A landscape with many peaks, sampled at points; each row gives a point and its height.
A climber steps from a point to the highest of its 2 nearest points, and stops where none of them is higher. Distance is the straight distance between rows; heights are no part of it.
bula: [168  64 151 155 197 105 115 118 146 131 132 132 126 114  94 117 149 174
 105 146 150 141  93  96 107 143 139]  height 3.30
taga: [145 160 142 115  66 107 127 100  81  97 102 149 149  98 119 112 142 167
 137 126 138  93 133  88 127  99 176]  height 1.04
mepu: [124 120 158 178 186 110 127 150 195 142 153 137  92 117 158 168 120  96
 124 133 112 148 149 123 101 185 114]  height 3.95
vem: [ 90 117  80 115 131 176 143 143 155 162 106 141 129 123 123 138 105 125
 127 107 177 147 131 151 159  92  46]  height 0.67
bipad: [ 99 122  91 125 103 142 112 140  86 124 133  99 175 203 104 121 136  70
 142 137  53 128 145 184 130 104 174]  height 4.67
muda: [168  60 129 163 206  98 117 148 159  86 155 115  93 119  97 117 179 147
 101 165 117 144  91 128 115 115 160]  height 3.02
rofa: [118  79  88 109 140 162 131  92 159 143 127  96 117 183 129 101 132  63
 119 126 112 168 141 191 108 108  98]  height 1.12
vub: [194  95 126 108  94 107 144  98 101  99 101 100 133 166 115 109 140 119
  82 145 143 147 133 174 119  75 167]  height 1.59
niziv: [142 117 171 149 172  96 109 142 187 158 152 133 119 122 143 159 107 138
 121 121 148 149 153  98  98 191  97]  height 4.24
zokot: [191  76 164 135 144 105 148 111 133  87 119 125  55 128 141 139 162 123
  82 149 148 162 166 173 103 127 139]  height 1.58
Gek: [114 153 112 139  90  88 111 175 112 139 127 141 153 139 110 139  87 199
 158 106 184 120 141  50 133 142 140]  height 3.83
rabog: [119  90  79 148 128 106 136 131 144 123 127  87  60 197 144 121 112 110
 137 134 149 190 211 158 119 119 113]  height 5.03
dusu: [116 187 166  89 119 136 131  71 121 150 123 168 151  99 156 132 123  84
 139  93 135 106 151 112 106 147 110]  height 3.03
Mimok: [154 115 188 125 158  73 106 122 146 134 148 137 128 129 130 119 105 164
 134 111 162 137 146  85  87 200 106]  height 4.62
rituk: [144  74 159 171 201 115 124 145 156 117 119 142 128  68 113 138 166 164
 107 142 166 122  70  98 104 140 122]  height 3.10
Tipam: [ 93 196 104 106 109 130 106 120  99 149 120 161 156  95  95 139 119 169
 172 121 146  89  78  54 141  97 158]  height 5.01
fetez: [110  87  68 151 158 154 139 150 140 103 153  78 115 169 144 107 149 101
 121 147  89 134  91 158 170  94 149]  height 1.60
zuvi: [140 106 162 173 128 151 166 155 152  94 150 109  69 104 167 138 165  90
 110 160  79 110 104 168 151 136 158]  height 3.15
nuge: [ 84 210 153  99 100 159 132  95 112 147 120 170 154  92 159 153 124  59
 159 102 120  92 139 110 121 134 130]  height 2.89
Bakur: [142 146 132  85 106  90  99 104  86 132 123 132 165 151  86 102 105 188
 144 112 167 115 134  82 107 138 117]  height 4.75
lovab: [ 92 206 112 111 129 146  91 109  98 140 132 137 169 101 100 122 133 155
 169 135  98  76  73  83 149  99 172]  height 4.71
tomin: [145 114 136 122  99 155 184 115 121 106  94 122  53 120 177 157 139 104
  99 115 135 154 178 193 157 114  97]  height 2.41
zok: [158  98 153 135  95 147 197 136 110  85 109 114  58  88 169 146 173 163
  91 143 127 118  72 182 172 110 148]  height 2.46
rogob: [167 121 164  78 110  74 113  87 127 132 130 119 156 180 117  96 102 133
 112 110 136 156 162 142  86 172  95]  height 3.91
Gazus: [124 112 116 122 157 134 100 136 160 175 141 134 158 153 116 130  98 139
 133 114 123 134 123 120 120 147  94]  height 3.85
zazi: [129 105  78 159 118 135 175 152 114  84 142  83  91 144 155 121 150 132
 110 149 104 121  91 156 197  98 163]  height 1.89
Vafa: [187  91 117 142  99  86 126 134  91  93  97  98 149 163  89 115 133 167
 105 145 154 150 144 132 115  98 163]  height 1.88
busug: [125 205 128  85  54 123 124 112  68 116 111 154 154 116 109 115 126 129
 164 133 121  98 167 104 137  90 177]  height 0.87
Vika: [148 101 159 147 128 151 200 128 112  84 102 136  65  49 178 142 168 150
  90 154 153 115  65 155 145 128 118]  height 2.26
pur: [143 117 154 137 135 146 134 105 131 110 125 156 147  58 139 125 144 133
 108 134 125 106  65 114 132 106 145]  height 2.65
tipo: [148 171 162  47  93  77  99  70 103 136 130 125 148 178 107  79 110 124
 145 112 128 128 162 132  90 171  91]  height 4.23
les: [ 97 188 180 138 145 138 103  85 124 150 132 149 148  94 150 118 146  94
 145 121  53  87  95 110  94 166 168]  height 4.38
Pone: [135  78 154 163 171 139 167 135 131  72 117 137  67  45 140 134 178 154
  90 152 173 144  77 145 137 125 115]  height 2.57
Nef: [156 142 194  86 118 119 151  75 141 135 116 159 134 108 168 135 124 107
 113  99 165 136 176 118  92 151  91]  height 3.29
ras: [ 92 115  74 173 149 138 139 164 153 135 133 113  73 143 140 138  98 161
 128 108 172 179 176 122 158 119  83]  height 5.13
rigi: [104 118  86 111 121 152 110 132 138 172 131 125 170 187  87 110 123 109
 143 123  97 137 130 148 130 114 103]  height 3.97
Gupi: [171  63 124 165 158  85 137 157 130  74 133  99  83 126 114 117 172 161
 103 177 132 144 105 132 122  99 175]  height 2.72
dutat: [103 185 139 122  73 123 140 149 133 135 120 150 153 136 158 158  97  95
 150 110 137 116 204 109 127 152 127]  height 0.50
vavol: [ 97 169 102  96  95 115 118 154 115 154 127 156 174 126  96 145  86 148
 156 105 188 115 140  84 138 119 110]  height 4.59
sile: [115 129 118 139 109 158 140 156 133 116 121 110 156 133 143 132 116  98
 127 138  94 120 123 146 167 109 144]  height 3.63
lepo: [117 174 131 112  68 121 122 141 104 128 121 142 173 139 131 130 114 116
 155 133 114 109 190 118 132 131 165]  height 0.69
siv: [116 105  79 164 129 139 175 165 121  85 137  89  51 123 169 126 140 145
 117 134 116 147 126 170 191 117 133]  height 1.53
sigo: [118 170 138 132 187 129  69 118 134 182 148 126 153 127 111 127 119 146
 161 124  64 109  95 105  99 184 141]  height 4.15
Sevi: [110 146 109 103  82 134 139 150 115 134 107 150 168 120 112 142 101 146
 140 117 173 122 145 112 159  81 119]  height 5.51
momif: [128 142 117 116 188 141  79 140 137 210 151 128 158 156  98 128 101 140
 151 108  90 115  98 109  97 180  88]  height 4.05
nid: [ 90 106  49 160 140 136 143 143 147 133 136  94  56 174 150 115 115 114
 144 119 145 179 187 159 145 108  92]  height 3.90
fen: [ 88 206 111  55  95 131  96 122  93 173 147 164 159 138  82 137  87 128
 196 113 172 112 133  82 130 131  97]  height 4.90
fid: [104 152 131  98 157 184 123  88 135 149 121 151 169  77 144 144 116  90
 131  99 118 104  82 126 132 114  96]  height 2.64
tofuv: [155 110 128 181 128 100 132 163 156 115 137 111 118 142 129 130 130 155
 122 147 118 153 154 112 138 134 149]  height 2.94
gepe: [122 104 143 164 171 162 157 149 157 119 148 116  68 113 176 154 168  65
 112 145  81 132 124 175 142 151 122]  height 3.44
mifo: [ 91 153 107  67 153 172  99  87 130 191 136 163 177 111  94 132 113 118
 139 104 132 108  87 131 129 109  73]  height 2.53
Muna: [ 89 108  69 113 111 132  95 140 123 166 130 102 170 209  71 109 128  90
 141 142  80 152 136 176 114  97 143]  height 4.26
lora: [143 119 148 179  89 115 147 148 129  95 120 149 130  73 149 117 146 139
 121 148 119  86  92  99 141 109 183]  height 2.38
nof: [172  81 149 136 163 112 137 111 163 100 140 116  83 137 139 130 153  96
 100 144 118 170 146 166 123 125 124]  height 1.39
Nidu: [120 115 162 154 177 162 129 128 171 144 144 133 122 104 159 154 136  76
 113 119  89 135 128 144 128 154 112]  height 3.69
mabi: [119 163 125 105 139 131 103  89 103 162 120 167 161  97 109 132 115 167
 140  92 162  99  76  58 110 143 125]  height 4.61
bivo: [118  83 101 170 221 128 121 158 171 128 153 127  56 114 136 144 131 132
 126 133 133 165 116 125 147 136 104]  height 0.99
tumes: [126 164 129  95  84 125  98 107  76 126 126 110 168 180 116 111 139  80
 130 139  64 125 174 188 102 120 162]  height 5.19
bagov: [139  81 121 128 162 129 123 104 159 129 136 104 120 169 139 109 135  72
 106 138  94 158 149 181 106 123 124]  height 1.23
baf: [162  82  98 126 155 105  95 153 116 154 126 121 164 174  53 108 108 208
 127 127 160 133 108  97 111 137 122]  height 3.73
Biza: [ 78  79  68 156 180 184 141 149 143 139 156  89 111 161 144 114 144  80
 138 133  84 132  93 171 158 111 113]  height 1.45
zozo: [103 130  90 178 152 128 117 192 161 157 134 115  98 154 132 167  87 172
 137 109 168 155 156  96 138 144  96]  height 3.94
vanod: [160 109 160 134 109 125 172 124 121  96 110 128  22 111 171 155 143 128
  95 127 150 174 182 176 136 133 106]  height 1.97
batap: [172  61  96 160 132  95 136 139  94  72 113  83 104 156 112 110 151 167
  98 159 165 156 131 132 131  80 170]  height 2.28
bonam: [111 106  85 100 112 190 145 109 143 125 118 103 129 164 133 114 138  53
 114 125 106 139 120 203 136  83  97]  height 0.98
Tabos: [180 120 129 100  79 134 139 106 103  84  97  99 148 140 121 113 147 116
 100 132  91 113 113 174 148  77 173]  height 1.38
Dibad: [ 83 155 102 139 124 176 123 163 123 137 130 120 180 109 129 144 117 108
 149 116  98  92  85 122 177 109 144]  height 4.12
dozu: [173 126 184  99 130  95 122  91 142 132 133 126 143 150 145 121 118 106
 104 124 134 148 185 146  89 176 103]  height 3.62
Zufi: [149 102 128 151 141  90 131 146 160 123 142 102 100 198 131 123 115 127
 119 131 136 174 199 133 113 153 128]  height 3.76
vikif: [101 175 160 125 142 123  82 113 119 159 135 128 167 139 135 130 132 101
 162 136  49 110 133 110  94 183 150]  height 4.25
Dem: [ 93 113  86 100 117 196 150 123 138 147 121 137 146 127 122 117 133  94
 115 125 135 142 115 180 165  80  76]  height 0.84
nenav: [120 189 132  50 102 107 111  88  82 154 146 157 144 143  79 118 104 162
 181 101 192 112 121  65 111 150  95]  height 5.35
Sopo: [134 178 141  61  86 116 110  69  79 136 115 132 160 155 129 108 132  73
 127 138  90 118 176 182 100 127 145]  height 4.86
gak: [143 119 140 131 102 162 154 135 131 117 111 122 113 130 166 138 144  89
 114 128 108 128 165 163 162 111 120]  height 3.04
mepil: [ 75 195 109 110  99 168 111 123  90 136 129 146 178  91 114 120 131  99
 166 128  85  75  89 121 163 101 165]  height 4.46
sarir: [156 102 116 169 118 118 158 166 117  66 141  94 104 122 137 120 154 158
 112 166 103 118  95 142 170  88 186]  height 2.24
fenon: [137 115 113 137  97 138 149 141 111  98  95 133 150 101 129 130 130 166
 118 130 170 120 138 114 153  94 116]  height 4.22
zaba: [ 95 211 160 129 144 146  92  88 105 148 129 130 147 103 123 118 144 137
 165 143  58  68  70  87 113 128 166]  height 4.51
Gusir: [137 162 155 126 148  95  91  98 112 156 139 140 136  98 104 124 116 186
 148 103 161 101  71  28  81 190 138]  height 4.70
Darut: [145  88 166 153 180 149 150 114 150  98 110 144 127  46 145 132 158 142
  96 133 153 132  64 115 129 131 101]  height 2.87
Ruf: [ 99  89  83 161 192 131 146 142 134 105 157 109  35 106 164 120 140 130
 115 134 126 169 126 152 170 131 108]  height 1.16
refe: [ 62 184 133 113 116 179 123 115 129 147 131 157 175  78 153 166 120  47
 149  93 103  95 108 124 127 133 131]  height 2.77
bepe: [148 132 152 182 104 109 122 158 152 111 125 135 129 109 147 128 136 145
 122 150 112 121 142 118 121 135 175]  height 2.52
mot: [107 118 118  49 138 147  99  73 127 188 121 164 176 126  79 105 115 132
 121 111 154 136 107 131 116 110  55]  height 2.44
fufa: [129 143 168 207  94 100 149 183 161 108 143 157 102 102 163 145 132 102
 139 166  88  99 136 122 120 162 189]  height 2.63
zumo: [140 126 131 123 118  89 107 157 106 136 129 123 161 165  91 117  90 200
 142 108 165 117 141  72 110 154 136]  height 4.21
Tad: [156 115 128 145  78 138 186 149  97  69  94 121  85  93 138 141 143 163
  99 144 154 123 123 138 158  90 135]  height 3.16
Sab: [100 107  89  91 123 151 126 134 163 171 123 141 132 173  97 124  94 124
 131 108 183 167 170 144 127 120  39]  height 0.49
leb: [129 125 166 197 123 131 161 166 174 100 143 149  85  69 180 149 155 102
 112 165  94  97  84 148 131 161 164]  height 2.88
Nipul: [138 138 185 129 136  66 108 125 141 146 145 142 120 111 121 125  95 181
 144  99 182 109 109  45  68 211 119]  height 5.00
rur: [122 189 143  38  83 116 103  70  81 145 128 134 160 151 114 108 131 105
 154 122 116 117 168 134  99 133 107]  height 4.56
lik: [176  67 128 133 184  99  93 117 126 145 132 121 154 150  66 106 133 189
 111 136 138 150  92 114  99 128 130]  height 3.50
siza: [112 134 103 167 120 102 116 201 155 144 126 126 130 136 121 166  71 190
 141  98 197 126 153  72 128 146 116]  height 3.24
dun: [156 145 136  94  88 134 138 106  96 102 108 135 172 101 115 109 139 135
 112 132 109 102 109 141 154  73 176]  height 1.22
buve: [127 151 162 152  82  95 143 176 152 124 131 124 132 153 161 149  95 120
 135 125 150 138 216 109 117 169 126]  height 0.24

Call two points neighbours if one is among the 2 nearest of the other. Go from one point of each pair to the other, from neighbour to neighbour, staying as high as possible. Name the lowest point that can't be avoided.
rabog and Sevi -> siza
tumes and ras -> bepe
tumes and Tipam -> Gazus
rabog and ras -> nid
Sevi and nenav -> vavol
Tipam and Nipul -> mabi

Two climbers start at each pair of points below. Name the first point that both come to, or write -.
Dem and Gazus -> lovab
Sab and vem -> lovab
fetez and Tabos -> Gupi
Vika and bivo -> -
Ruf and Biza -> zazi

For each start below, name the point where the climber stops.
fufa -> Nipul
vub -> nenav
lora -> nenav
lik -> nenav
